Points, in no order, along strands that fork and pass close to each other.
Points whose rows are less than 7.02 apart are linked; no others are.
J706: +3.36	+0.46	-1.11	-3.65	+1.90	+0.16	-0.40	+0.79	+0.55	+0.56	-0.33	+1.54	-1.02	+4.17	-0.13	+1.05	+0.98	-2.13	-0.53	+0.56	-2.09
J610: +3.35	-1.78	+0.76	-0.51	-1.51	+4.99	+2.33	+2.21	+1.84	-3.39	-3.39	+0.59	-3.71	+4.05	-1.82	+3.83	+0.50	+0.49	+0.16	-2.22	-1.72
J727: -1.04	+3.47	-0.63	+1.34	-2.27	+2.33	-1.01	+0.39	-0.41	+2.50	-3.67	-0.16	+0.08	+2.47	+1.95	+2.29	+0.66	-0.05	+1.72	-0.16	-0.65
J305: -3.16	-3.64	-0.87	-1.80	-2.78	-1.35	-1.88	-1.68	-2.65	-4.26	+3.54	-3.84	+0.41	-2.56	-4.02	-0.17	-3.85	+1.09	-2.54	+2.26	+1.41
J582: -3.37	+1.68	+0.51	+0.17	-0.29	-4.09	+0.80	+0.63	-1.51	+0.68	-0.41	-3.15	+2.30	-2.22	-0.17	-2.35	+1.33	+1.16	-2.36	+2.62	-0.89
J591: +2.52	+1.71	-0.80	-1.48	-0.78	-0.49	+0.11	+2.23	-1.84	+3.35	-0.59	-1.68	-0.94	+3.85	+1.06	-0.22	+2.40	+4.24	-1.68	+0.13	-5.13
J490: +1.15	-1.31	+1.72	-0.82	+0.65	+0.71	+0.75	-0.18	-4.45	-2.53	+2.45	-0.05	+0.51	-4.14	-1.81	+2.19	-3.78	-1.84	+0.57	+1.45	+6.29
J692: +5.18	+1.95	-1.44	-0.92	-1.66	+0.98	-0.59	-0.28	+1.88	+1.42	+0.95	+4.17	+0.72	-1.33	+2.43	+1.56	-0.85	+2.90	-1.62	+0.57	-3.77
J239: -2.06	+2.13	+1.34	+1.29	-3.31	+3.22	+2.71	+0.78	+2.77	+1.10	-1.81	-0.73	+0.15	+1.93	+1.73	+0.23	-2.81	+1.28	+3.70	+0.28	-0.52
J506: -3.25	-0.14	+1.08	+0.41	+0.48	+3.15	+1.37	+2.11	+3.32	-1.08	+1.24	-0.59	+0.37	-4.22	-0.76	-1.71	-1.92	-3.25	+3.10	+1.82	+1.13
J686: -0.46	+0.27	-1.48	-0.37	+3.07	-1.84	-0.91	-0.71	+0.17	+0.68	+3.60	-1.16	+0.98	-1.43	-1.86	-0.32	-1.99	-2.77	+2.43	+1.03	+1.55
J499: -3.19	-5.00	+1.82	+0.19	-2.00	-3.94	+0.66	-0.55	-1.13	-1.88	-0.39	-1.83	-0.87	+1.62	-0.62	-2.94	+2.98	-1.03	-5.32	-0.64	-0.65
J105: +0.97	+1.93	-3.01	+0.88	+1.20	-1.76	-1.54	+0.38	-1.05	+3.23	-2.33	-0.76	-3.03	+3.38	+0.23	+1.17	+1.92	-0.96	+0.22	-0.64	-2.77
J977: +2.80	-1.77	+0.31	-0.51	-1.56	+4.50	+3.54	+3.65	+2.37	-0.98	-1.56	+3.09	-3.82	+4.00	-0.09	+2.10	+1.71	+1.41	+2.57	-3.14	-1.23
J265: +0.58	-3.64	+1.12	+1.67	+3.84	+2.29	-1.46	+0.14	+1.12	+0.59	-0.41	+2.70	-2.13	-0.02	+0.70	+0.18	-0.46	-0.88	+3.44	-2.32	+6.07
J811: -3.54	+0.51	+0.47	-0.42	+0.04	+0.31	-4.12	-0.15	-0.16	-0.59	-2.73	-1.36	+4.71	-2.92	+1.04	-1.28	+1.15	+0.21	-0.25	+4.01	+0.80
J302: +1.54	-1.76	+1.21	+0.55	-2.59	-3.19	+4.93	+0.07	-1.40	-2.46	+3.73	-1.89	+0.29	-0.04	+0.73	-3.41	-1.05	+0.74	-1.39	-1.17	+3.12
J172: -0.90	+2.41	-0.67	-0.39	-1.27	-3.14	+0.39	+1.52	-1.62	+3.24	-2.14	-1.98	+2.94	+0.28	+0.46	-0.68	+1.82	+1.73	-0.03	+0.92	-1.98
J679: +0.85	+0.83	+2.08	+1.64	+1.10	+0.71	+3.78	+0.62	+2.71	-0.66	-0.80	+4.34	+0.01	-5.01	+1.16	+0.53	-1.12	-1.22	+0.36	-2.38	+0.18
J477: -4.88	-1.86	+2.06	-2.71	-0.08	-1.14	-3.63	-0.52	-0.44	-1.87	-2.80	-2.39	+2.82	-2.84	-1.12	-0.20	+0.89	-1.61	-3.05	+3.58	-0.06
J947: -3.33	+2.13	+0.07	+1.15	-2.51	+3.45	-0.97	+0.41	+1.80	+1.11	-3.78	-1.91	+1.98	+0.24	+0.79	+0.11	-1.22	-0.01	+3.02	+1.22	+0.57
J702: -2.82	+0.31	-0.66	-0.68	+2.27	+2.49	-3.33	-2.28	+1.07	+2.02	+0.14	-0.50	+1.26	-1.75	-0.26	-1.72	-0.94	-1.12	+4.82	+0.79	+0.21
J92: -1.02	-0.20	-1.82	+2.72	+0.99	+2.06	-1.25	+1.02	+2.72	+0.23	+1.28	+1.14	-1.26	-1.28	+1.77	-1.38	+0.07	-3.07	+1.86	-0.34	+2.99
J809: +0.27	-2.29	+2.00	-2.01	+1.83	+1.66	+3.59	+3.81	+1.51	+0.90	-1.76	+2.68	+0.03	-0.16	-0.85	-0.47	-1.83	-1.33	+5.47	-1.39	+1.75
J863: -0.37	-0.71	-0.71	-0.41	+0.84	+2.06	-3.08	-2.97	-2.23	-3.27	+5.98	-0.93	+1.70	-3.14	-1.76	-0.37	-3.56	+1.42	+1.69	+1.04	+3.16
J367: +1.24	-2.59	-1.08	+1.87	+1.93	+2.20	-0.89	+2.76	+3.32	+0.51	-0.37	+2.52	-2.54	+0.10	+1.70	-1.35	+1.03	-1.11	+4.15	-1.67	+4.09
J355: -0.89	+3.28	-0.07	-1.03	+2.12	+1.46	-1.38	-3.42	+0.62	+1.48	-0.52	+0.74	-0.64	+0.34	+1.23	-0.87	+0.46	-0.77	+2.20	+0.64	+0.67
J513: +5.51	-1.95	+1.32	-0.41	+3.03	-3.74	+1.72	+1.36	-2.29	+1.10	+2.30	+1.91	-1.23	+2.21	+0.51	-1.58	+0.87	+2.22	-1.19	-2.00	+1.88
J667: +1.78	-3.41	-2.12	-1.22	+3.06	-3.58	-1.53	-0.93	-1.47	-0.19	+3.87	-1.79	-1.04	+2.53	-1.87	-0.58	-0.27	+1.48	+1.26	-0.26	+3.76
J276: +2.91	+2.82	-0.97	+0.46	+2.16	-2.86	-0.10	-0.75	-0.06	+1.97	+0.71	+3.34	-1.55	-0.37	+0.66	+0.90	+0.37	+0.67	-0.92	-1.61	-2.06
J976: -0.66	+2.37	-0.83	+1.84	+0.15	-3.42	+0.77	-1.58	-2.14	+0.57	+1.19	-0.67	-1.91	-0.68	+1.47	-1.95	+2.55	+1.89	-2.08	-0.14	+0.07
J104: +3.56	+0.40	-0.63	-1.27	+0.02	+2.08	+0.71	+1.19	+2.10	-0.81	-2.41	+0.79	-2.16	+3.37	-1.73	+5.69	+0.14	+0.49	-0.63	-2.10	-2.98
J7: +2.16	+2.47	+0.79	+1.98	-4.65	+4.26	+0.10	-0.47	+0.12	+0.60	+0.61	+1.71	+1.70	+2.15	+1.75	+3.03	-1.27	+1.23	-1.40	-0.50	-3.99
J112: -0.33	-1.52	+1.38	+1.07	-2.74	-3.57	+4.12	-1.32	-0.54	-2.26	+2.34	-1.75	+0.38	-0.95	+0.00	-4.33	+1.48	+1.21	-3.76	-1.11	-0.66
J223: +1.57	+2.24	+1.14	-3.16	+2.70	+0.78	+1.53	+0.26	+1.54	+1.75	-0.80	+1.66	+0.79	+1.09	-0.82	+1.41	-2.58	-2.31	+3.02	-0.32	-1.55
J256: +2.90	+1.11	+0.99	+0.38	+1.54	+0.74	+2.06	+0.34	+2.48	+1.80	+0.25	+5.19	+1.87	-4.92	-0.01	+2.16	-1.64	+0.09	+1.18	-1.78	-0.68
J753: +0.76	+0.52	-1.54	+0.26	+0.62	+3.37	-1.57	+1.94	+3.01	+1.50	-1.95	+0.52	-3.58	+3.19	+0.56	+1.58	-0.02	-0.49	+2.72	-0.87	-0.45
J537: -1.49	-1.33	+0.77	-0.42	-1.76	-4.35	+2.74	-1.57	-1.44	-3.17	+2.28	-0.57	+0.95	-2.29	-1.83	-1.49	+0.68	-0.55	-5.14	+0.11	-0.97
J140: +0.40	+3.25	-1.53	+1.93	-2.36	-0.95	-0.04	-0.48	+1.66	+1.04	-1.28	+2.31	+0.58	-2.38	+1.24	+1.92	+0.37	+0.37	-3.71	+0.08	-3.95
J931: -0.71	-2.92	-0.19	-0.99	+4.84	+0.81	-1.36	+0.45	+2.36	+0.28	+1.91	-0.73	-1.39	-1.77	-3.72	+1.84	-0.64	-1.56	+3.86	-2.14	+3.99
J116: -3.55	+3.51	+1.18	+0.43	-0.20	-2.03	-0.45	+0.08	+1.48	+0.49	-1.70	-2.01	+1.20	-2.50	+0.33	+0.48	-0.21	-0.68	-2.41	+2.71	-1.44
J669: +2.48	-3.71	-0.86	+0.31	+4.23	+1.39	-3.57	-0.72	+0.21	-0.31	+2.71	+1.51	-0.87	+0.99	-0.19	+1.11	-1.01	-0.96	+1.52	-1.29	+6.14
J197: +1.85	+2.24	-0.22	+0.40	+1.68	-3.84	+2.14	-2.29	-1.35	+0.70	+2.07	+1.59	-1.86	-1.22	+1.04	-0.48	+0.49	+1.73	-0.93	-1.56	+0.55
J426: -3.68	-4.38	+1.16	-1.23	-2.18	-3.25	-1.64	-3.52	-1.56	-2.90	-0.08	-2.36	-0.81	+1.03	-0.38	-2.26	+1.11	+0.24	-4.45	+0.35	+1.56
J916: +0.09	+3.01	-1.47	+2.55	-3.42	+1.95	-1.02	+0.35	-2.97	+2.44	-2.00	+0.11	+1.40	+1.97	+1.01	+4.14	+2.98	+0.86	+0.10	-1.57	-2.48
J269: -1.44	+1.82	-0.36	+1.05	-2.80	-0.58	-3.09	+2.28	-2.91	+0.33	-4.59	-1.57	+3.45	+0.71	+2.90	+0.60	+1.62	-0.01	-0.33	+3.41	+0.43
J956: +2.04	+1.36	-0.54	-0.26	-1.08	-2.22	+1.55	-2.04	+0.01	-0.07	+2.19	+2.59	+1.88	-1.62	+1.97	-3.17	+1.56	+2.25	-3.15	+0.56	-3.67
J858: +0.87	+3.13	-2.35	+1.73	-3.78	+0.03	-0.67	+1.43	-1.78	+2.24	-0.93	+0.71	+1.09	-0.48	+1.39	+2.79	+1.21	+2.60	-2.06	+0.09	-4.86
J666: -1.95	-2.26	+1.72	+1.05	+1.50	+2.14	+2.14	+1.62	+2.19	-0.76	+1.35	+1.45	-0.84	-4.21	+0.52	-1.87	-2.53	-0.96	+4.30	+0.14	+2.97
J41: -4.76	+0.05	+0.15	+0.73	-2.27	+3.32	+0.65	+2.13	+3.91	-0.52	-1.38	-1.30	+0.88	-2.32	+0.24	-1.85	-1.86	-0.78	+3.72	+1.79	+0.50
J486: -0.04	-0.38	-1.83	-1.87	-0.12	+3.54	-1.55	-0.40	+3.42	-1.21	-3.76	-2.01	-0.33	+4.10	-3.34	+2.68	+0.61	-1.55	+1.29	+0.22	-1.23
J234: -5.10	-2.46	+2.17	-1.64	+0.72	+0.59	-2.82	-3.04	+0.08	-2.27	+0.82	-1.43	+1.15	-2.59	-2.20	-0.73	-1.46	-2.98	-2.86	+3.02	+0.10
J393: -3.93	-2.69	+0.96	+1.75	-1.39	-3.69	-0.03	-0.66	-1.62	-1.38	-1.13	-4.27	+2.61	-1.54	-0.03	-3.88	+1.53	+0.45	-2.62	+1.57	+1.05
J803: +3.08	-0.47	-1.04	-2.70	+2.18	-1.98	+0.37	+0.23	-0.70	+1.02	+0.82	+0.54	-1.13	+4.77	-0.40	-2.96	+3.47	+0.65	-0.49	+0.15	-2.60
J90: -1.99	-3.41	-0.01	-0.34	-1.04	+0.17	-2.33	-2.61	-0.70	-4.54	+2.80	-1.87	-0.87	-3.99	-2.53	+0.62	-6.07	-1.58	-1.56	+1.75	+2.80
J278: +0.22	-1.76	-0.43	+0.91	+0.46	-3.77	+2.27	-2.11	-2.04	+1.41	+2.32	-2.95	-1.49	+1.82	-0.42	-3.86	+1.66	+2.30	+1.32	-2.38	+1.37
J721: -1.84	-2.83	+0.55	+2.61	+1.22	+2.48	-0.45	-0.69	+2.37	-2.53	+2.73	+0.64	-0.52	-4.37	+0.41	-1.35	-1.81	-0.43	+3.46	-0.65	+5.24
J910: +1.84	-1.22	-0.31	-1.48	+1.92	-2.22	+0.95	+0.55	-3.99	-0.29	+3.49	-0.05	+0.97	-1.16	-1.42	+1.12	-3.03	-1.19	+1.49	+0.45	+5.53
J412: +1.05	+0.00	-2.08	-3.69	+1.69	+1.41	-2.72	-0.89	+1.16	+0.82	-1.64	-1.56	-0.33	+4.89	-0.99	+0.55	+1.41	-1.29	+0.59	+1.31	-1.55
J843: +3.48	-1.11	-0.84	+0.02	+4.73	-0.95	-1.79	-0.21	-0.34	+0.87	-0.47	+1.94	-3.99	+1.89	+0.45	+2.01	+0.21	-1.77	+0.24	-1.57	+1.66
J866: +2.78	-1.43	+3.36	-1.21	+4.51	+0.57	+1.18	+2.55	+1.85	+1.61	-3.00	+2.97	-0.36	-0.77	-2.45	+4.04	+0.50	-0.41	+0.64	-3.90	+1.14
J896: +4.08	+3.15	-0.45	-0.09	-2.20	+3.17	+0.39	+0.33	+1.86	+1.27	-0.11	+3.70	+0.75	+1.24	+2.32	+2.53	-1.93	+0.81	-0.08	-0.64	-3.27
J797: +0.96	+3.22	-0.50	+1.47	-1.78	+3.72	-0.56	+0.08	+1.95	-0.54	-1.07	+1.95	-0.79	+0.76	+3.83	-0.57	+0.29	-2.49	-2.00	+1.19	-1.60
J792: +2.99	-1.78	-1.08	-1.42	+3.93	-3.59	+1.31	+0.10	-1.18	+0.38	+1.74	-0.15	-1.63	+3.21	-0.82	-1.61	+1.73	+0.15	+0.24	-0.76	+1.22
J97: -0.43	+1.77	-2.71	+1.60	-0.45	-1.38	-2.98	+1.76	-3.63	+3.23	-2.69	-1.77	-1.50	+2.85	+1.80	-0.46	+3.00	+1.89	-0.53	+1.12	-1.97
J211: +1.93	+0.85	-1.12	-1.09	-1.88	+0.46	-1.56	+1.71	-2.82	+2.58	-1.96	-2.10	-0.95	+5.65	-0.75	+3.28	+1.72	+2.75	-1.51	-0.35	-4.78
J277: +1.44	+2.41	-0.74	-4.16	+2.12	-2.42	+1.91	-0.55	-0.09	+2.38	+0.97	+1.36	+2.07	+0.55	-2.15	-0.24	+1.40	+1.08	+0.91	-0.60	-4.04
J952: -3.36	-1.12	-1.38	+1.17	-0.28	-1.95	-3.68	-3.60	-0.20	-2.95	+2.17	-2.16	+0.34	-1.96	-0.57	-0.96	-2.15	+1.28	-2.93	+1.42	+2.39
J994: +0.35	+2.05	-2.09	+1.46	+0.42	+2.23	-2.21	+0.13	+1.39	+0.05	+0.26	+0.90	-0.51	+0.38	+2.77	-1.60	-0.25	-4.51	-0.30	+1.61	+1.35
J106: +1.54	-1.37	+2.12	+0.15	+0.16	-1.15	+2.38	-0.72	-3.02	-3.46	+1.29	+1.98	+1.37	-3.63	-0.61	+2.22	-2.80	-1.64	-2.39	-0.42	+5.27
J353: -1.26	-0.17	-1.67	-0.51	+1.30	+2.41	-0.17	+2.10	+4.75	+1.12	-0.90	-0.48	-2.04	+1.48	-0.60	+0.01	-1.07	-0.35	+4.64	-0.19	+1.02
J392: +0.03	-1.31	-1.82	-1.62	+4.02	-1.37	-1.70	-1.09	+1.49	+0.97	+1.44	-0.94	-0.38	+0.92	-3.47	+1.14	-0.22	-2.23	+1.87	-0.22	+1.64
J776: +1.58	+1.10	+0.45	-0.42	-0.05	-1.30	+0.77	+0.44	-1.17	+2.15	+0.10	-1.44	-0.17	+3.09	+2.54	-4.12	+2.81	+2.14	-0.57	+0.86	-2.89
J775: +2.68	-1.73	+1.29	-0.10	+4.37	-2.76	+0.98	+0.98	-2.96	+0.88	+1.50	+1.46	+1.06	+0.08	-1.61	+1.64	-1.19	-0.12	-0.25	-2.44	+5.03
J807: -2.41	-1.57	+0.90	-0.35	-1.71	-3.09	-0.57	+0.83	-0.89	-1.34	-2.14	-0.26	+0.44	+0.64	+0.59	-1.95	+4.50	-1.09	-6.80	+1.24	-3.02
J132: +4.15	-0.53	-0.69	+0.81	-1.06	+5.03	+1.01	+3.36	+1.35	+1.02	-0.74	+4.24	-3.51	+0.95	+1.46	+3.87	+0.93	+1.29	+1.46	-3.88	-2.89
J354: -3.08	+1.31	+0.01	+1.59	-2.67	-1.25	-2.58	+1.22	-0.84	-0.85	-5.88	-0.35	+1.91	-0.84	+1.19	+1.47	+2.20	-2.11	-3.97	+2.59	-0.53
J330: -2.63	-0.69	+2.00	-1.09	+0.28	-3.34	+2.47	-1.64	-0.40	-2.56	+2.69	-0.77	-0.30	-3.30	-2.64	+1.22	-1.62	-2.08	-4.41	+0.46	-0.39
J623: -2.60	-1.92	-1.08	+1.65	-0.75	-2.72	-3.16	-3.14	-1.95	-0.94	+2.43	-3.98	+2.51	-1.88	-0.23	-3.73	-0.96	+3.40	-0.61	+1.01	+2.17
J621: -3.60	-0.04	+0.37	+0.12	+1.06	+0.29	-1.52	-1.98	+0.41	-2.03	+2.10	-1.51	+1.37	-3.70	-1.46	-1.51	-2.15	-4.86	-0.98	+2.85	+0.13
J823: +3.47	-0.71	-1.12	-0.72	-1.33	+4.16	-0.66	-0.72	-0.40	-1.54	-1.38	+0.35	-2.76	+3.95	-2.30	+5.35	+0.69	+1.54	-1.99	-1.75	-5.30
J615: +1.51	-1.73	-1.32	-0.90	+2.64	+0.76	-3.58	-1.75	-1.13	-1.44	+5.07	-0.14	+1.01	-0.39	-1.13	+1.02	-2.61	+1.43	+2.24	-0.99	+5.63
J464: +4.72	-1.41	+1.93	-1.37	+2.73	+1.47	+0.43	+2.34	+2.87	-0.77	-4.25	+2.87	-1.76	+0.80	-2.08	+5.23	+0.67	+0.82	-1.01	-2.96	-1.10
J12: +4.83	+0.88	-1.71	-0.39	-0.96	-0.39	-0.49	-0.01	-0.68	+1.71	+1.97	+3.01	-0.53	+0.28	+2.36	-1.62	+1.41	+3.69	-2.44	+0.24	-5.19
J532: -1.32	+3.54	+0.75	-1.83	+0.26	+1.83	+0.83	-0.61	-0.19	+1.87	-0.44	-0.48	+3.09	+0.40	-0.91	+0.57	-2.49	-1.69	+2.30	+1.77	-2.30
J398: -0.75	+3.11	-1.28	+0.78	-1.80	+2.15	-2.31	+1.12	-1.37	-0.16	-1.93	+0.12	-0.08	+0.76	+3.53	-0.41	+2.08	-1.13	-4.18	+2.27	-2.44
J545: +0.25	+0.44	-0.48	+0.06	+1.08	-3.40	+1.70	-1.23	-2.06	-0.75	+3.24	+0.16	+1.23	-1.38	-0.11	-1.06	-2.13	-2.09	-0.78	+1.06	+2.72
J577: -1.99	-0.82	-0.85	-1.20	-2.58	+3.00	+3.23	+1.25	+1.59	+0.43	-1.30	+1.35	-1.61	+4.02	+0.25	-1.88	+0.00	+2.19	+6.19	+0.02	+0.66
J832: +3.48	-0.31	+2.04	-1.98	+4.51	-2.70	+1.66	+1.77	-0.34	+1.80	+0.66	+2.66	+0.45	-0.20	-1.88	+2.84	+0.52	-0.72	-0.36	-2.88	+0.82
J643: +0.88	+0.17	+2.08	+2.08	+0.69	+0.08	+2.95	-1.49	-0.16	-1.91	+0.56	+4.04	+0.40	-3.90	+0.81	+0.85	-1.29	-2.93	-0.73	-1.92	+3.68
J620: -2.92	-0.63	-0.77	-0.19	+1.73	-2.29	-4.04	-1.44	-1.53	+1.87	+0.82	-3.68	+2.50	-0.61	-0.76	-2.84	+1.09	+2.61	+1.82	+2.09	+0.79
J151: -1.86	-2.36	+0.72	+3.98	-2.06	-2.93	+0.13	+0.06	-1.90	-0.04	-0.27	-4.96	+0.30	-0.38	+2.01	-4.92	+2.29	+1.83	-1.61	+0.43	+2.06
J634: -2.08	+1.44	+0.97	+0.24	+0.51	+0.92	+1.26	+0.42	+1.88	-0.97	+0.26	-0.07	+1.07	-3.42	-0.41	-0.77	-2.91	-4.65	+0.19	+1.52	+0.07
J145: +0.88	-3.10	-1.73	-0.95	+0.08	-3.56	+1.62	-2.06	-2.97	-0.24	+3.50	-2.89	-0.91	+1.97	-1.94	-2.34	-0.76	+2.19	+2.54	-1.05	+3.38
J713: +1.37	+0.97	-0.83	+0.56	-1.69	+4.69	-1.36	-0.08	-3.27	+0.91	-0.64	-1.46	-2.21	+4.71	-0.20	+5.78	+1.26	+1.74	-1.40	-1.56	-4.46
J299: -1.03	+0.01	-1.16	+2.68	-0.90	-2.96	-2.37	+1.77	-2.64	+1.58	-2.02	-3.73	-0.31	+1.03	+2.78	-3.74	+2.66	+1.75	-1.25	+1.80	+0.29
J21: +2.84	-0.35	+1.97	-2.36	+1.60	+2.17	+2.48	+2.95	+2.74	+0.81	-2.16	+2.63	-0.41	+2.19	-0.32	+2.03	-2.66	-0.98	+3.69	-2.47	-0.56
J54: -0.87	-1.64	-1.28	-1.42	-2.52	-1.93	+1.57	-0.99	-2.71	-4.09	+3.76	-3.13	+0.12	-3.39	-2.12	-0.30	-3.07	+1.11	-0.85	+2.10	+4.17
J85: -1.27	-0.94	-0.39	+1.58	+0.69	+1.88	-2.14	-2.89	+0.70	-2.60	+3.93	+0.28	+0.95	-3.25	-0.17	-1.19	-2.92	-1.51	+1.90	+0.66	+4.16
J315: -4.34	-1.91	+2.82	-2.98	+0.58	-1.51	-0.20	-1.69	-0.47	-2.06	+1.57	-0.64	-0.27	-1.19	-2.59	+0.33	-0.77	-3.38	-4.34	+1.49	-1.14
J337: -0.96	+0.62	+0.03	-1.44	-1.68	+4.09	+0.03	-0.79	+1.68	+1.06	-2.99	-1.63	-0.29	+5.10	-2.32	+3.56	+0.68	+0.39	+3.46	-1.77	-1.04
J780: -4.18	+0.56	+0.36	+0.18	+0.36	+3.28	-3.91	-0.97	+0.24	+0.55	-0.96	-1.68	+2.86	-4.13	-0.45	-1.78	-1.21	-1.58	+2.41	+2.87	-0.21
J273: -0.56	+3.71	-1.49	+2.98	-0.46	-0.79	+0.86	+0.43	+1.35	+1.25	-0.55	+0.79	-0.32	-1.58	+0.78	+1.06	+0.92	-2.53	-0.87	-0.61	-1.19
J471: -1.01	-3.92	+3.10	+2.55	-3.37	-2.02	+2.38	-1.23	+0.04	-2.01	+0.31	-1.82	-0.79	-0.21	+0.35	-4.02	+2.42	+0.40	-5.10	-2.43	-2.04
J974: -1.06	-3.26	-0.36	-0.52	+3.54	+1.90	-0.87	+1.99	+4.53	+0.02	-0.36	-0.13	-1.71	-0.54	-2.37	+0.27	-1.58	-0.38	+6.40	-0.96	+1.32
J785: +0.99	+1.76	+1.99	+0.71	-3.87	-0.91	+0.39	+2.61	-2.36	+1.06	-3.14	-1.07	+2.79	+0.27	+2.51	-1.18	+3.16	+5.10	-2.81	+1.13	-3.87
J746: +0.79	-1.26	+2.27	+0.23	+2.98	+1.02	+2.44	+1.14	+0.41	+0.59	-0.40	+2.72	-0.80	-2.48	-0.52	-0.55	-2.30	-2.96	+4.15	-1.50	+2.39
J431: -2.42	+1.31	-1.29	+1.97	+0.23	-1.57	-2.14	-2.66	-0.43	-0.87	+1.69	-1.24	-0.36	-1.42	+1.42	-1.52	+1.11	+0.40	-2.36	+1.95	+2.84
J528: -1.44	-2.81	-0.39	-0.06	-2.91	-3.05	+1.61	-1.02	-1.33	-3.03	+3.31	-4.48	+0.08	+0.07	-0.28	-3.21	-1.75	+1.19	-1.45	+0.87	+3.11
J439: -0.82	+0.15	+0.29	-0.37	-1.37	+1.41	+3.99	+2.61	+2.74	-0.67	-1.69	+2.76	-2.37	+1.08	+1.80	-1.62	-0.54	+1.95	+4.32	-0.56	+1.23
J247: -2.15	+2.04	+0.78	+0.15	-1.39	-3.03	-0.42	-0.88	+1.27	-0.58	-1.97	+0.22	+0.55	-1.99	-0.49	+0.86	+0.60	+0.03	-4.83	+0.93	-3.40
J892: +1.18	-0.60	-0.14	+1.65	-4.00	+5.48	+2.38	+0.55	+0.39	-0.12	-0.68	+1.04	-2.60	+4.36	-0.05	+3.08	+2.53	+1.76	+2.37	-3.39	-2.46
J409: +0.57	+1.04	+0.98	+4.31	-5.57	+5.16	+2.19	-0.12	-0.39	+0.02	-0.32	+0.83	+0.65	+2.71	+2.01	+2.48	+0.45	+1.74	+0.48	-2.26	-2.89
J740: -1.70	+3.05	+1.20	-1.21	+1.01	-1.04	+0.63	-4.41	-0.09	-0.10	+0.50	+0.66	+0.90	-2.17	+0.50	-1.40	-0.13	-1.45	-0.41	+0.94	-0.50
J125: +1.03	+3.02	-0.31	-2.85	-1.07	-0.50	+1.19	-0.58	-0.78	+2.72	-0.66	+0.36	+3.23	+1.67	-1.62	+1.27	-0.52	+0.89	+1.26	-0.13	-4.64
J186: +2.64	+2.25	-0.89	+0.79	+2.36	+0.57	-0.17	+0.69	+1.32	+1.42	-0.64	+2.55	-3.41	+0.94	+1.06	+1.89	+0.75	-0.80	+0.67	-1.74	+0.19
J722: +0.87	+0.48	+1.56	+0.42	-2.42	-2.22	+1.05	-0.16	-0.12	+0.16	-0.42	+0.00	+1.63	-1.21	+2.38	-3.58	+3.04	+3.84	-4.13	+0.71	-4.98
J290: -1.12	+2.01	-1.34	-0.89	+1.54	-2.59	-1.87	+0.35	-0.68	+3.33	-0.20	-2.58	+1.59	+1.33	-0.44	-1.26	+1.19	+0.85	+1.28	+1.63	-0.62
J581: +1.27	+1.50	+1.21	+0.71	-0.89	+2.48	+3.05	+1.49	+2.84	-0.10	-1.20	+4.12	-1.30	-0.86	+2.50	-0.97	-0.21	-0.77	+2.40	-1.91	+0.17
J118: +0.53	+2.64	+0.59	+0.09	-3.98	-0.49	-0.86	+2.66	-3.61	-0.46	-4.51	-0.55	+3.40	+0.59	+3.02	+0.90	+3.14	+2.08	-2.65	+2.67	-2.38

A fork is a point with three links. Follow the links from the first point to the second and name the forks in between, in order.
J620; J621 -> J582 > J140 > J947 > J506
J54; J740 -> J112 > J234
J866; J623 -> J910 > J186
J506; J277 -> J666
J290; J581 -> J186 > J910 > J679
J896; J545 -> J977 > J104 > J910
J477; J54 -> J234 > J112

Follow the links from the first point to the second, and from the first to the third. Name the last point that the two ways share.
J977; J803; J439 -> J104
J615; J54; J916 -> J506
J234; J276; J105 -> J582
J41; J620; J97 -> J582
J125; J499; J780 -> J234
J106; J858; J892 -> J910
J355; J105; J265 -> J506
J477; J994; J21 -> J666
J591; J197; J956 -> J104
J302; J398; J809 -> J666

A fork is a point with three links, a tip a point with one. Leave the first point through the second and follow the links. Name the first fork or tip that comes.
J797; J994 -> J666
J197; J976 -> J582
J269; J118 -> J977
J7; J896 -> J354
